Each row is a point on a landscape with many valleys, with its height.
A ball rolls from a point to the lowest of its 2 nearest points, and stops where none of them is lower. Distance is the straight distance between rows; heights are no part of it.
q746: 5.32, -1.57, -2.32, -0.13, 3.72, 0.45, 0.80, 0.63, 1.16, -1.13, 0.77, 1.15, 0.91, 0.32, 1.09, -1.65, -2.45, 2.73, -1.25, -0.56, -0.49, 0.93  height 550
q498: -2.25, -4.37, -1.34, 1.31, -0.63, -0.82, -0.57, -0.73, -1.58, -1.41, 0.04, 1.79, 0.97, 1.21, -0.12, 1.05, 0.50, -0.66, -0.07, -1.07, 2.69, -1.97  height 196
q656: -0.58, -2.89, -1.34, 4.29, 2.35, 2.52, -2.16, 0.83, -5.70, 1.02, -1.19, 2.78, -0.06, 2.72, -2.00, 1.19, -3.04, -1.28, 0.90, 0.11, 1.41, 1.53  height 567
q673: 3.60, -0.15, 1.75, -1.48, 3.03, -1.48, 2.84, 0.88, 3.51, 1.71, 0.40, 0.61, -0.46, 0.37, 0.40, -2.94, -3.05, -1.32, -1.28, 1.06, -2.27, 3.18  height 516
q276: 1.73, 0.82, -2.20, 4.12, 3.95, 4.30, -0.39, 2.85, -3.06, -1.52, 1.79, 1.52, 1.38, 2.25, 2.38, -0.56, -0.56, 1.87, 0.72, -0.08, -0.25, 0.05  height 456
q971: -1.39, -3.85, -2.67, 2.55, 1.03, 2.18, -0.03, -0.16, -3.41, -1.25, 1.22, 1.75, 2.15, 2.23, -0.19, 2.67, -0.52, 0.89, -0.38, -1.41, 2.85, -1.78  height 148
q841: 1.78, 0.00, -0.37, 3.78, 4.46, 0.53, 0.18, 2.63, -0.39, 3.57, -0.75, 3.26, 0.14, 2.74, 2.24, -2.63, -3.16, 2.02, 2.67, 1.08, 0.45, 1.87  height 314
q588: 0.19, 2.97, 1.07, -3.09, -0.75, -0.81, -0.29, -0.94, 1.54, -2.25, 0.55, -1.97, -0.35, -0.23, -0.61, 1.57, 3.31, -1.02, 0.64, -1.06, -1.37, 0.37  height 339
q802: -5.32, 0.09, 4.34, -3.79, -4.14, -3.89, 1.97, -1.49, 2.37, 3.23, -3.30, -3.13, -2.73, -4.20, -1.18, -0.20, 1.03, -0.26, 1.78, -0.49, -1.71, 1.81  height 628
q231: 0.80, -3.40, -2.89, 1.20, 3.75, 2.54, 3.05, 1.18, -0.62, -1.93, -1.23, 0.74, -1.80, 1.97, 0.16, -2.13, -5.52, -0.09, -3.69, -0.56, 1.16, 3.23  height 472
q793: 0.44, 2.36, -1.15, 2.95, -2.82, 2.12, -5.03, 1.81, -1.82, 4.61, 2.91, 1.60, 1.43, 1.11, 1.12, 2.71, 3.31, 1.79, 4.02, 0.28, 1.77, -3.69  height 470
q616: 2.86, -1.23, -3.47, 3.36, 1.17, 3.08, -1.40, 0.45, -2.99, 0.66, 3.76, 1.24, 2.89, 0.62, 1.44, 1.31, 1.83, 4.09, 0.19, -0.80, 1.57, -3.33  height 138
q826: -0.13, 4.07, -1.08, 2.43, -0.09, 2.22, -3.69, 1.95, -2.25, 3.29, 2.92, 1.41, 0.90, 1.40, 0.58, 2.86, 0.91, 0.46, 4.38, 1.42, -0.25, -0.63  height 453
q128: 1.32, -1.93, -1.94, 2.50, 4.26, 4.72, 0.49, 2.45, -5.57, -2.31, 1.41, 0.07, 0.73, 2.06, -0.62, 1.75, -1.00, -0.80, -1.49, -1.40, -1.35, 2.00  height 500
q164: 1.22, 1.43, 0.28, -2.20, -2.53, -1.71, -1.11, -1.80, 1.45, -1.67, -0.20, -2.09, 1.00, -3.03, 0.63, -1.11, 0.42, 2.98, 0.11, 0.40, -0.49, -2.23  height 598
q707: 0.02, -1.12, -1.75, 3.14, 3.08, 1.57, 0.76, 1.03, -2.22, -0.49, -1.21, 2.58, 0.86, 1.06, 0.73, -1.46, -4.26, 0.90, 0.05, 0.07, 1.33, 0.75  height 376
q825: -0.97, -3.22, -0.80, 2.02, -2.02, 3.22, -2.48, 0.44, -1.44, -1.74, 2.89, 0.12, 3.38, -0.93, 0.60, 2.66, 2.54, -0.17, -0.94, -1.47, 0.67, -4.88  height 395
q677: -2.55, -5.61, -1.35, -1.33, -3.96, 1.01, -1.29, -0.37, -1.44, -3.46, 1.47, -0.19, 0.14, -0.07, 0.37, 0.97, 0.26, 0.26, -3.62, -0.92, 0.54, -3.33  height 344
q287: -2.64, 0.60, 1.76, -0.22, -3.44, 0.28, -1.73, 0.53, 0.49, -0.78, -1.33, -0.72, 1.05, 0.06, -0.61, 0.62, 0.99, -3.21, 0.03, 0.81, 0.13, 0.50  height 484
q101: -1.46, 1.96, 0.72, 1.87, -3.29, 3.22, -2.80, 1.38, 1.35, -0.71, 0.98, -1.93, 3.31, -0.04, 1.03, 3.56, 4.42, -0.36, 0.47, -0.72, 0.57, -3.19  height 650
q142: 2.15, 3.44, 0.45, 0.09, 1.86, -0.13, 0.86, 1.13, 1.70, 3.53, -1.02, 0.90, -0.87, 1.20, -1.48, -1.04, -0.82, -3.51, 1.20, 0.98, -1.74, 4.15  height 439
q177: -1.27, 1.78, 1.97, -4.67, -0.03, -3.29, 3.71, -2.24, 1.72, 0.43, -0.48, -0.03, -6.02, -2.81, -1.53, -3.83, -1.01, -1.02, -1.21, 1.00, -2.89, 2.76  height 654
q266: 1.17, 3.81, -0.70, 2.49, 0.61, 0.75, -1.47, 0.48, 1.38, 0.88, 1.43, 0.18, 2.68, -0.62, 1.38, 1.34, 2.61, 3.19, 1.99, 0.68, 1.49, -3.16  height 191
q608: 1.82, 2.55, 0.51, -1.53, 2.64, 0.31, 1.70, 1.26, 1.97, -1.74, 1.49, -0.55, 0.15, 1.61, 0.86, -0.74, 0.05, -1.37, -2.32, 0.72, -2.38, 2.55  height 455
q713: 1.99, 0.09, -0.91, 1.02, -2.02, 1.36, -0.89, -1.70, 0.34, -2.23, 1.90, -0.49, 2.27, -2.87, 0.90, -0.52, 3.79, 4.16, -0.85, -0.92, 2.35, -5.55  height 187
q574: -0.03, -0.57, 0.82, -1.88, -1.49, -0.97, 0.77, -2.03, -0.70, -0.67, 0.26, -0.28, 1.75, 1.01, -0.11, 0.69, -0.54, 0.07, -2.42, 1.39, 0.64, 0.94  height 506
q264: 1.69, 1.42, 2.69, -2.18, 2.19, -3.10, 3.60, -1.14, 3.55, 3.75, -1.84, -0.88, -0.84, -0.66, 0.05, -2.95, -1.56, -0.34, 0.08, 1.34, -1.67, 3.61  height 542
q740: -1.22, -2.34, 0.01, 1.25, -2.51, -0.63, -2.19, -0.77, 0.66, -0.23, 0.26, -0.08, 2.02, 0.32, 0.21, -0.14, 2.83, 0.52, -0.16, -0.45, 3.11, -2.92  height 238
q163: 4.62, -2.32, -4.49, -0.02, 2.09, 2.07, 0.13, 1.04, -2.51, -1.15, 0.94, 1.32, 0.58, 1.26, 0.27, 0.15, -1.68, 2.13, -0.15, -1.56, 0.21, 0.66  height 562
q29: -0.25, 0.05, -0.60, 3.54, 1.71, 0.26, -0.44, 0.75, -1.89, 2.25, -0.79, 2.78, 0.89, 0.84, 1.21, -0.46, -1.87, 1.01, 3.00, 1.02, 1.16, 0.16  height 345
q265: -1.29, 3.42, 3.99, -4.89, -1.05, -3.48, 3.38, -2.19, 2.80, 1.29, -1.57, -3.42, -4.82, -3.18, -1.53, -1.97, -0.20, 0.18, 0.10, 0.41, -2.34, 3.54  height 613
q557: -0.71, 0.87, 0.87, -3.00, 0.15, -0.54, 3.74, 0.08, 0.37, -1.09, -0.34, 0.74, -4.38, -0.98, -0.54, -3.83, -1.52, -2.15, -3.18, 1.67, -2.28, 3.11  height 687
q485: -0.16, 0.73, -0.29, 3.65, 3.89, 2.50, -0.89, 1.43, -4.91, 0.15, 2.17, 2.21, -0.55, 3.82, -1.38, 1.50, 0.48, -2.69, 0.84, -0.06, 0.85, 2.60  height 221
q253: 0.86, -3.42, -2.73, 2.21, 2.98, 4.76, 0.94, 1.68, -3.40, -3.55, -1.79, -0.13, -1.73, 2.56, -0.40, 0.44, -4.83, 0.81, -3.10, -1.01, 1.46, 2.33  height 437
q722: -1.71, 3.54, 1.69, -4.12, -3.47, -2.55, -0.71, -1.32, 2.32, -2.21, -0.69, -3.80, -2.02, -1.53, -0.29, 0.90, 1.54, 0.05, 0.43, -0.58, -2.00, -0.42  height 400
q346: 0.49, -3.68, -1.12, -3.26, -0.25, -1.40, 4.17, -3.18, -1.83, 0.49, -1.09, 1.04, -3.20, -1.19, -2.53, -1.95, -0.97, -0.94, -3.32, 0.47, 0.30, 3.00  height 463
q540: 0.83, -3.54, -2.82, -2.59, 0.15, 0.31, 2.68, -0.97, -2.92, -1.23, 0.74, 0.69, -1.12, 0.04, -2.58, 0.55, -0.74, -1.09, -3.31, -0.70, 0.60, 1.85  height 404
q831: 0.89, -2.52, -4.14, 3.09, 1.49, 4.69, -0.43, -0.58, -3.44, -2.01, 1.54, 1.59, 3.12, 0.15, 0.94, 2.51, 0.62, 2.70, -0.81, -1.44, 2.05, -2.43  height 104
q545: -4.71, -1.63, 3.07, -3.22, -4.56, -3.47, 1.58, -2.38, 1.29, 1.32, -2.00, -0.32, -1.85, -3.09, -1.33, -0.80, -0.71, -2.09, 0.12, 1.02, -1.54, 0.22  height 660
q513: -3.10, -0.67, 0.70, 0.03, -1.24, -2.12, 1.68, -0.63, -0.82, 1.45, -2.32, 1.13, -1.35, -0.89, -2.10, -1.25, 0.19, -3.71, 0.41, 0.62, 0.37, 1.59  height 450
q400: -2.28, 2.97, 2.01, -1.58, -3.61, -1.19, -0.05, -1.08, 2.21, 0.83, -2.54, -1.88, 1.10, -0.02, 0.57, 1.74, 0.64, -0.62, 0.71, 0.39, 0.60, 1.18  height 438
q890: -3.16, -0.16, 1.68, -4.77, -4.19, -2.57, -1.03, -1.98, 1.16, -2.08, 1.31, -2.28, -2.44, -1.65, -1.44, 1.76, 1.42, -1.77, -1.42, -0.32, -1.86, -2.11  height 457
q410: 5.99, 1.54, -0.10, 1.41, 3.59, 2.11, -1.19, 1.65, 1.10, 1.39, 3.01, 0.63, 2.10, 1.91, 2.46, -1.35, 0.26, 2.78, 0.33, 0.30, -0.48, -0.20  height 236
q43: -2.89, -1.04, 1.47, -2.78, -3.79, -1.76, -1.72, -1.23, 1.32, -0.28, 1.38, -1.77, 0.10, -0.25, -2.15, 3.74, 3.13, -3.36, -0.72, -1.32, -1.36, -1.88  height 492
q133: 1.15, 0.27, 0.47, -2.92, -0.89, -1.66, 2.12, -0.25, 1.01, -2.54, -0.98, -0.59, -0.66, -1.39, 2.29, -3.76, -2.47, 4.55, -2.25, 1.41, 0.09, -0.06  height 563
q321: 3.83, -1.61, -1.09, -2.93, 1.92, -0.92, 2.97, -0.04, 0.15, -1.51, -0.57, 0.66, -1.49, -0.60, 0.20, -2.83, -3.70, 1.62, -1.51, -0.35, -1.45, 1.68  height 531
q441: -1.99, 0.40, -0.24, 1.97, 2.74, -0.92, 1.22, 0.20, -1.67, 2.08, -0.68, 3.37, -0.48, 2.95, -1.32, 1.18, 1.09, -2.58, 2.05, 0.44, 0.84, 2.07  height 225
q118: 4.18, 4.35, 1.68, -0.05, -0.22, 0.25, -3.00, -1.69, 3.02, -0.10, 0.66, -3.10, 1.93, -2.46, 0.37, 0.30, 1.81, 2.45, 1.05, -0.86, -0.24, -2.09  height 622
q941: -0.72, -4.08, -1.82, -3.27, -0.54, -1.89, 4.11, -1.66, -1.16, -1.35, -2.25, 0.57, -3.42, -0.90, -0.17, -1.99, -3.65, 2.00, -3.07, -0.08, 1.10, 2.38  height 515
q842: 3.30, 1.31, 0.74, 0.13, 4.15, 0.88, 1.42, 2.01, 0.71, 2.79, 0.33, 1.34, -0.67, 1.61, -0.96, -2.41, -3.61, -4.00, -1.66, 0.99, -1.97, 4.56  height 485
q915: 2.12, 3.20, 1.12, -0.27, -2.44, -0.06, -4.33, -3.09, 2.29, -0.41, 1.32, -4.00, 1.56, -2.86, 0.32, 1.87, 3.99, 2.67, 0.50, -1.66, 1.90, -4.20  height 629
q484: 3.09, 2.11, 1.13, 1.82, 3.42, 0.02, 0.35, 3.00, 4.65, 2.02, 0.17, 0.51, 1.38, 1.07, 2.51, -2.39, -2.95, 0.28, 0.74, 1.29, -1.06, 1.25  height 244
q648: -0.54, 3.27, 0.50, 0.82, 1.48, -0.24, 0.77, 0.98, 3.06, -0.72, -1.68, -0.21, 0.59, 0.86, 2.63, -1.97, 0.32, 0.26, 0.82, 1.12, 0.57, 0.21  height 124
q274: 3.21, 0.66, -1.36, 2.51, 6.13, 3.62, 0.02, 2.69, -2.00, 0.40, 2.14, 1.55, 0.67, 2.75, 0.91, 0.27, -2.40, 0.25, -0.13, 0.05, -1.43, 1.22  height 474
q70: 1.53, -0.05, -0.41, -1.39, 3.48, 1.07, 3.57, 1.72, 0.21, -4.42, 1.67, -0.22, -1.21, 1.91, 1.43, -2.06, -1.23, 0.09, -4.17, 0.34, -1.74, 1.87  height 489
q561: -0.07, 4.00, 1.11, -3.04, 0.53, -0.71, 1.78, 0.27, 1.82, -2.86, 1.00, -1.45, -2.06, 0.06, -0.32, -0.32, 0.99, -2.57, -1.34, 0.43, -3.25, 2.23  height 407
q998: -0.63, -3.10, -2.41, -0.33, 1.05, 0.17, 4.75, -1.92, -2.81, 2.21, -1.32, 1.88, -3.69, -1.10, -3.39, -1.82, -2.38, -2.88, -3.72, 0.59, 1.18, 3.22  height 512
q85: 1.57, 0.67, 0.12, 0.20, 1.83, 0.63, -0.20, 0.66, -0.51, -1.37, 1.34, 0.18, 2.27, 1.67, 0.54, 0.32, 0.93, -0.68, -1.21, 1.03, -0.40, 1.27  height 482
q956: -2.12, -4.50, 0.54, 0.53, -3.46, 0.46, -3.77, -0.11, 1.43, -1.67, 2.17, -0.87, 2.95, 0.12, 0.62, 2.09, 1.33, -1.54, -1.38, -1.61, -0.38, -5.48  height 379
q633: -2.22, 2.81, 0.98, -2.05, -0.83, -2.36, 2.38, -1.24, 1.85, 1.23, -2.22, -0.08, -1.77, -1.14, -2.33, -0.13, 0.77, -4.07, 0.21, 0.66, -1.10, 2.14  height 514
q748: 1.53, 2.38, -1.84, 4.06, 3.26, 5.27, -1.79, 3.08, -3.31, -0.13, 3.99, 0.96, 2.78, 1.36, 2.89, 0.84, 2.11, 2.11, 1.84, 0.14, -0.32, -1.69  height 442
q340: 0.74, 0.66, 0.26, -2.98, -2.58, -0.82, 0.16, -1.70, -0.35, -4.28, 1.48, -1.83, -0.05, -1.65, 2.87, -1.75, -0.40, 4.06, -2.67, 0.87, -0.60, -2.41  height 583
q909: -0.06, 2.57, -0.41, 3.74, 0.66, 5.61, -1.44, 1.73, -1.86, -0.35, 3.40, -0.72, 4.39, -0.39, 1.36, 2.18, 4.53, 1.92, 0.78, -0.71, -0.12, -3.30  height 427
q244: -1.50, -1.16, 0.02, 1.61, -1.10, -0.78, -0.30, 0.48, -0.36, 1.07, -2.88, 2.04, 1.63, -0.57, 0.45, -0.89, 0.19, -0.48, 2.64, 0.67, 1.08, -0.30  height 382
q38: -3.24, -0.55, 1.87, -3.37, -4.34, -3.12, -0.06, -2.51, 2.33, 3.08, -1.31, -2.12, -3.52, -2.76, -3.86, 1.03, 2.42, -4.35, 1.06, -1.45, -1.27, 0.10  height 527
q289: 0.25, 0.68, 0.03, 0.44, -2.43, -1.93, -2.74, -1.32, 1.90, 3.34, -1.39, -0.62, 2.18, -1.12, 0.30, 0.79, 2.60, 1.60, 3.37, -0.28, 1.72, -1.46  height 296
q847: 1.49, -2.68, -2.10, 0.72, 1.73, 4.41, 1.66, 1.14, -4.24, -3.61, 0.12, 0.34, 0.68, 1.43, 0.35, -0.22, -2.87, -0.28, -4.02, -0.38, -0.65, 1.93  height 471
q627: -3.97, -2.85, 2.05, -1.28, -4.67, -3.09, -0.90, -1.86, 2.14, -0.68, -1.30, -0.92, 0.21, -2.98, 0.74, -1.24, 0.24, 1.90, 1.64, -0.73, 0.01, -4.13  height 454
q935: -3.14, 2.90, 2.51, -3.52, -2.80, -3.85, 4.09, -2.24, 3.11, 2.30, -2.65, -1.68, -4.17, -4.02, -2.53, -0.33, 1.00, -2.38, 0.77, 0.47, -1.61, 2.28  height 579
q47: 0.21, -1.56, -0.66, -1.59, -0.49, 0.50, 1.92, -0.82, -1.37, -3.06, 0.42, 0.04, 1.44, 1.69, 0.82, -0.97, -2.24, 1.62, -4.64, 0.98, 0.58, 0.52  height 528
q526: -1.93, -0.20, -0.56, 2.40, 1.56, 0.22, -1.71, 1.49, -3.70, 2.88, 1.60, 2.57, -0.75, 3.65, -1.21, 2.35, 1.31, -1.47, 3.29, 0.69, 1.48, 0.92  height 152
q198: 2.28, 2.73, 2.96, -2.75, -0.34, -2.40, -2.60, -3.16, 2.02, -1.46, -0.60, -4.47, -0.07, -3.04, 0.48, -0.37, 0.87, 2.96, 0.70, -0.17, 0.25, -2.29  height 611
q646: -0.77, 0.69, 1.63, -2.20, -2.52, -3.03, -3.69, -1.70, 2.83, 0.29, -0.72, -3.16, -0.14, -2.72, -2.29, 2.29, 1.91, -0.92, 3.14, -1.27, -0.63, -2.49  height 513
q546: -3.21, -1.98, 1.21, -2.80, -3.99, -3.39, 0.05, -1.72, 0.11, -2.17, -0.47, -0.85, -2.11, -1.40, 0.43, -1.06, -1.53, 2.63, -0.58, 0.53, -0.10, -1.91  height 483
q593: 2.12, 5.04, -0.19, 1.23, 1.87, 0.88, -0.39, 1.26, 4.08, -0.46, 0.54, -0.64, 1.79, 0.34, 2.64, 0.00, 1.52, 1.87, 0.95, -0.11, 0.43, -0.65  height 192
q661: -2.12, 1.17, 1.45, 0.06, 0.78, -1.63, 2.77, 1.22, 1.73, -1.25, -2.60, 0.81, -0.41, 0.50, 1.88, -3.28, -2.06, 0.46, -1.05, 2.05, -0.21, 2.15  height 233
q93: -0.52, -2.65, -1.47, 1.02, 1.43, 1.10, 1.39, -0.99, -4.56, -0.60, 0.69, 1.69, -0.30, 1.12, -3.49, 1.14, -1.92, -3.21, -2.39, 0.00, 0.64, 2.38  height 343
q319: 5.68, 2.19, 1.22, -0.29, 3.44, -0.66, -0.83, 1.29, 4.29, 1.25, 1.48, -0.02, 1.24, 0.28, 2.71, -2.53, -1.00, 2.45, 0.53, 0.51, -1.01, -0.47  height 211
q787: -0.77, -2.35, -0.86, -2.83, -1.27, -1.49, 0.20, -0.90, -0.81, -3.75, 0.09, -0.02, -1.59, -0.50, -0.82, -0.03, 1.20, -0.57, -1.12, -0.89, -0.79, -1.13  height 190
q852: -2.54, 1.22, 1.57, 0.01, -3.12, -2.90, -1.97, -0.83, 3.94, 3.77, -1.92, -1.50, 0.77, -0.24, -0.66, 3.23, 3.39, -0.01, 4.55, -1.86, 1.45, -1.07  height 337
q174: 2.23, 0.14, -0.18, 1.74, 4.68, 2.46, 1.06, 2.04, -1.66, -0.12, 0.30, 1.14, 0.17, 2.03, -1.20, -1.30, -2.95, -3.18, -1.96, 0.50, -1.42, 3.19  height 496
q78: 0.43, -0.15, -0.34, -2.47, 0.05, 0.42, 0.03, -0.51, -0.51, -4.29, 2.07, -1.77, -0.28, -0.77, 0.26, 0.54, 2.79, 1.13, -1.67, -0.35, -1.51, -0.60  height 271
q960: 4.36, 3.54, -0.39, 1.84, 2.46, 2.12, -2.54, 2.20, -0.35, 3.67, 2.83, 1.07, 0.85, 1.45, 3.13, 0.21, 1.55, 2.91, 2.41, 1.05, 0.25, -0.18  height 257
q874: -1.78, 3.51, 1.74, -0.92, -3.41, -3.45, -0.27, -1.36, 4.30, 2.69, -3.20, -3.23, 0.23, -1.37, -0.53, 3.28, 1.50, 0.84, 3.04, -1.73, 0.11, 1.02  height 385
q5: 0.20, 2.65, 3.30, -3.41, 0.29, -3.41, 1.80, -2.33, 3.74, 0.32, -1.38, -2.01, -2.06, -1.29, 0.26, -1.77, -0.34, 1.23, -0.48, 0.46, -1.63, 2.62  height 574
q407: -0.91, 0.82, 1.21, 1.03, 3.11, -0.27, 2.30, 2.06, 0.00, -0.67, -1.93, 1.52, -2.40, 1.16, 0.71, -3.30, -2.18, -3.01, -0.99, 0.36, -0.48, 3.20  height 160
q843: 1.79, 2.83, 1.40, 3.34, 5.33, 0.56, 0.17, 3.75, 2.49, 3.25, 0.28, 1.63, -0.12, 3.23, 1.90, -0.78, -2.79, -0.51, 2.49, 1.47, -0.57, 1.53  height 281
q170: -3.77, -4.23, 0.94, 0.51, -3.04, -2.79, -0.56, -1.17, 0.21, 1.22, -3.16, 0.55, 0.49, -2.19, 0.39, -1.52, 0.77, -0.20, 1.28, -0.35, 0.99, -1.58  height 424
q80: -1.08, 0.93, 0.29, 1.88, -3.30, -0.48, -3.67, -0.47, 2.83, 1.59, 1.35, -1.78, 2.09, 0.49, -0.05, 4.97, 4.18, -0.73, 2.22, -1.41, 1.02, -3.70  height 642
q869: -2.43, -4.58, -0.81, 3.12, -0.48, 1.35, -1.65, 0.78, -5.23, -0.34, -1.69, 2.04, -1.33, 1.44, -2.96, 1.06, -2.57, -3.40, 0.45, 0.02, 1.55, 0.33  height 545
q440: 2.06, 0.57, -2.41, 1.95, 0.37, 1.23, -1.26, -1.14, -0.29, 0.00, 2.28, 1.00, 2.47, -0.93, 1.49, -0.04, 2.03, 3.48, 0.52, 0.34, 2.33, -4.10  height 163
q334: -3.37, -6.79, 0.14, -0.46, -3.83, -1.15, 0.12, -0.83, -1.22, 0.15, -2.69, 1.32, -1.79, -0.77, -1.14, -1.35, -1.43, -0.91, -0.66, -0.59, 1.00, -0.42  height 464
q22: 2.21, 3.56, 0.85, -0.93, -0.08, -2.13, -2.22, -0.04, 2.26, 2.05, -1.07, -0.87, 0.77, -0.28, 0.12, 0.62, 1.87, 1.25, 4.26, -0.52, -0.46, -0.11  height 335
q99: -2.69, -1.30, 1.23, -0.84, -2.91, -2.99, -0.51, -0.92, 0.61, 3.56, -1.92, 0.75, -1.07, -1.12, -3.08, 0.65, 2.38, -4.16, 1.84, -1.22, -0.21, -0.12  height 507
q106: -2.77, -1.17, 0.21, 0.77, 1.27, -0.32, 2.60, 0.13, -2.06, -1.57, -2.43, 1.03, -2.72, 0.36, -2.22, -1.90, -1.01, -3.14, -2.63, 1.13, 0.32, 2.58  height 300
q132: -0.75, -4.26, -2.41, -1.63, -2.80, 0.82, -0.16, 0.51, -2.68, -4.78, -1.12, -0.43, -0.68, -0.41, 0.73, -0.36, -0.30, 0.66, -2.32, -0.24, 0.70, -1.36  height 288
q490: -0.20, 0.22, -2.50, 2.99, 0.02, 2.42, -3.48, 1.85, -2.71, 1.36, 3.98, 2.42, 1.32, 0.08, 0.97, 2.65, 2.45, 1.03, 3.20, -0.39, 0.63, -4.74  height 481
q636: 1.26, 0.31, -0.18, 0.20, -0.10, 0.24, 1.62, 0.00, 1.11, -1.78, -0.34, -0.22, 1.79, 0.05, 1.98, -2.29, -2.10, 3.26, -3.29, 1.61, 1.30, -0.88  height 546
q700: -1.40, 1.97, 2.69, -3.52, -2.54, -4.21, -0.59, -2.67, 2.77, 1.30, -1.60, -2.77, -1.94, -3.12, -3.90, 2.12, 1.04, -2.09, 1.99, -1.63, -1.56, -0.62  height 473
q210: -0.28, 0.01, 0.25, 1.20, 1.95, 2.01, -0.06, 0.73, -4.08, 0.51, 1.48, 1.26, 0.70, 1.58, -3.07, 1.98, 0.94, -3.48, -0.58, 0.72, -0.56, 2.21  height 280
q8: -0.23, -0.64, -1.36, 2.24, 0.71, 4.70, -0.37, 0.82, -2.62, -3.08, 2.82, -0.40, 4.46, -0.92, 1.16, 1.69, 3.76, 0.34, 0.02, -0.68, -0.55, -3.21  height 412
q238: 2.08, -2.09, -2.93, 4.51, 4.24, 4.05, 0.01, 2.68, -2.75, -1.43, -1.44, 1.02, -0.71, 3.33, 1.33, -0.53, -4.45, 0.88, -0.75, -0.64, 2.43, 1.96  height 405
q727: -0.32, 1.38, 1.51, 1.12, -4.25, 0.21, -4.86, -1.65, 4.83, 1.21, 1.21, -3.26, 1.59, -2.37, -0.02, 2.86, 4.38, 0.67, 1.33, -2.31, 1.50, -6.24  height 635
q771: 2.26, 4.36, 0.02, 0.16, 0.71, -0.64, -0.70, 1.85, 1.41, 3.00, -0.94, 0.58, 0.63, 0.68, 0.00, 0.64, -0.18, -1.10, 3.83, 0.82, -1.85, 2.45  height 386
q130: 1.87, -2.36, -1.46, -1.21, 2.73, 0.07, 4.08, 1.26, 0.65, -1.90, -0.59, 0.56, -3.14, 0.23, 0.76, -4.10, -5.30, -0.16, -3.38, 0.48, -1.54, 3.03  height 504
q818: -2.03, -5.46, -2.24, 1.00, -0.70, -0.22, 1.51, 0.08, -3.25, -0.15, -3.26, 1.68, -0.88, 0.64, -1.80, -0.23, -3.11, -1.34, -0.33, -1.06, 1.11, 0.24  height 508
q445: -1.38, -3.05, 0.19, -4.05, -2.54, -3.15, 3.19, -2.54, -1.12, -1.87, -0.29, -0.83, -4.10, -1.87, 0.34, -2.46, -2.77, 2.53, -2.00, 1.16, -0.19, 0.68  height 521
q449: -1.22, -2.43, 1.47, 0.38, -2.56, -2.17, -3.72, -2.13, 2.31, 1.79, -0.61, -0.26, 2.12, -2.24, 0.41, 0.72, 2.63, 1.43, 1.26, -0.19, 2.06, -3.95  height 266
q60: 0.27, 4.74, -0.02, 2.02, 1.38, 0.55, -2.20, 2.79, -0.40, 4.67, 0.05, 1.13, 0.74, 2.72, 0.91, 1.82, -0.23, -0.14, 4.87, 2.05, -0.54, 1.70  height 426
q978: -2.37, 1.77, 0.75, 2.47, -2.46, -0.25, -2.72, 1.09, 0.58, 3.04, 0.05, -0.19, 1.56, 2.09, -0.18, 3.85, 2.25, -1.63, 2.79, -0.04, 1.21, -0.94  height 652

For each start below, name the point where the ball stops.
q400 -> q831
q978 -> q831
q646 -> q831
q22 -> q831

Call two points neighbours if one is among the 2 nearest of the other. Go from one point of each pair to the other, from neighbour to neighbour, staying as low as possible. Name the highest point that can't be avoided.
q526, q513 -> q998
q700, q588 -> q646
q440, q407 -> q661
q648, q831 -> q593
